Each scene shows the same named points in several views. A view is turned or mirrored, and shifted as a whole, has a little noise and may leave points out.

Scene 1
View 1
K_627:  19  17  -4   7  15  50   8 -10  -1 -11  -5 -13  18  18  12 -18  -1 -10   4
K_520:   9 -15   2   9  30  18  -7  -4  14   2  20 -31  18  28  15 -17  13  -8 -12
K_73:  22  19  -3  16  16  50   8 -11  -7 -10   1 -23  17  31  15 -24  -2 -20  -1
K_434:   4  -6  -3  -3  23  30  -7  -3  15   4   4 -13  17  18   6 -10  15   8   5
K_200:   5  -3  -4  -7  22  32  -6 -14  22  -6 -14  -4  17   0   6  -1   9  11   7
K_147:   8   5   4  -2  27  34 -15 -25  21  -9 -22   3  16   0   8  14  15   3   3
K_376:  18  23   2   5  18  49   2 -16  -1 -12 -10  -6  19  19  11  -4   5 -11   4
K_380:   8   1  -7  -6  16  41   0  -6  15  -4 -13  -3  17   4   3 -11   4  13  15
K_590:  11   7   5   4  24  34 -10 -12  11  -1  -2 -11  17  22  11   1  15  -7  -1
K_473:   4  -1 -14 -14  10  42   8  -2  18  -5 -18   5  15  -6  -5 -15   0  28  25
K_472:   5  11  10  -4  18  36 -15  -6   9  15   1 -10  19  37   3   6  29   0   7
K_845:   6  -3 -11  -5  11  39  10  10   7   8   8 -15  17  25   1 -28   5  11  17
K_202:   6  -9  -4   1  29  26  -6 -17  22 -12  -5 -12  17   2  11  -8   4   3  -2
View 2
K_473:   4 -58  13 -13  -1 -12  -6  20  -8   9   9 -25 -34 -18 -10  19  23  24   2
K_200: -27 -30   3 -11   0  -7  12  12  -9   0 -16 -12 -11 -13 -19  11  17  16  -8
K_590: -31 -25  13 -14  -6   5  20   7 -17  -6 -14  -2  10 -21 -12  16   0  14 -25
K_434: -21 -28   5  -5   2  -7  23   9 -11 -12 -11 -11   1 -24  -6  12   5   8 -24
K_627: -27 -34  17 -17  -9   8  10  12 -11  -6  -4  -4  13 -18 -13  17   4  22 -27
K_845:  -4 -43  14  -2   6  -5  16  12  -3 -19   6 -20   1 -33   4  18   8  13 -31
K_380: -15 -43   8 -11  -1  -3   8  12  -8  -3  -3 -15  -8 -18 -12  16  14  22 -13
K_520: -33 -19   1   1   7  -1  29   4  -2 -30 -20  -9  22 -29  -5   9   7   1 -39
K_202: -35 -30   0  -7   2  -1  13  15  -4 -10 -19 -13   1 -15 -21   5  21  14 -18
K_147: -36 -22   6 -19  -7   4  13  12 -18  12 -21  -2  -8  -7 -25  13  10  19  -3
K_376: -30 -38  23 -23 -13  18   5  12 -11   1  -2   0  12 -16 -15  24   1  25 -24
K_73: -30 -44  25 -15 -10  21   6  13  -2 -17   6  -2  34 -25  -8  22   0  22 -45
View 3
K_473: -10  36   4  16 -15  13  47   3   3  13 -21  34  -7 -13   3   2  49  15   4
K_200:   3  22   1   5  -9   8  32   7  -9  21 -21  24  -5   0   8  12  31   8  -9
K_380:  -5  27   3   4  -7   9  36   3   3  16 -22  24  -6  -8  -3   8  40  10  -5
K_376:  -5  13  -1 -20   0   8  20   8   9  14 -35   1  -4  -6 -19  12  39  10 -10
K_472:   9   8  19  -4  -9  13  21  -6  -8  15 -18   1  -3 -12 -28   8  14 -13 -10
K_520:  23  16   7   5   3   2   5  -8  16  12 -19  28 -16   4 -16  25   0   0 -33
K_73:  -2  19   0 -21   7   6  10   2  35   6 -39   6 -13  -7 -35  20  32  16 -21
K_434:   8  21  10   6  -5   8  22  -5   3  16 -19  25  -9  -4 -11  12  19   1 -17
K_147:   5   4   5 -15  -9   6  27  15 -32  28 -24   1   3   3  11   8  28  -1  -7
K_590:   9  12   6  -9  -3   6  17   3   0  16 -23   7  -5  -2 -14  16  19   1 -17
K_845:   1  34  14  16  -6  12  28 -11  25   4 -19  30 -12 -15 -26   9  28   6 -11
K_627:  -2  14   0 -14   2   8  19   3  12  14 -28   8  -8  -4 -16  11  31  10 -14
View 4
K_200:  35  -2  11   6   2   6 -30   5  -2  10   4   3   2   8   1   0   3 -17 -18
K_434:  32  -4  13  -8   5   2 -35   4 -14  16  10   4 -12  -5   4   8  -3  -9 -12
K_376:  28  20  20  -6  15   5 -14   8   4  34  13  -9  -5   8 -12  28  -4  -6 -14
K_380:  35   1  11   3   7  -1 -36   8  -3  13  13   1  -2  12   2  11   4 -11 -26
K_590:  32   2  13 -12   9   4 -18   2  -8  24   8  -1  -8  -4  -7  11  -6  -7  -1
K_202:  31   3  22  -1   8  10 -29   6  -8  15   0  -1   2  -5   0  -2   7 -28 -15
K_627:  29  13  19  -8  14   4 -21   4  -3  31  13  -3  -8   2  -7  20  -2  -8 -13
K_520:  27  -1  25 -22  11   9 -32   3 -30  23  10   5 -23 -31   4   1  -2 -17  -2
K_472:  36  -7   2 -11   2  -5 -19  -2 -10  18  13   2 -15  -1  -5  13 -19  11   8
K_845:  29  -6  14  -9   5  -6 -53   9 -20  21  26   5 -22  -2   6  22   2  -1 -29
K_473:  37  -5   6  16   0  -3 -52  13   0   7  19   4   6  23   6  13  12 -11 -40

In a view up to two points have been moved. Name them for each view, in the order of its rows, or write -.
view 1 => K_627
view 2 => K_473
view 3 => K_147
view 4 => -
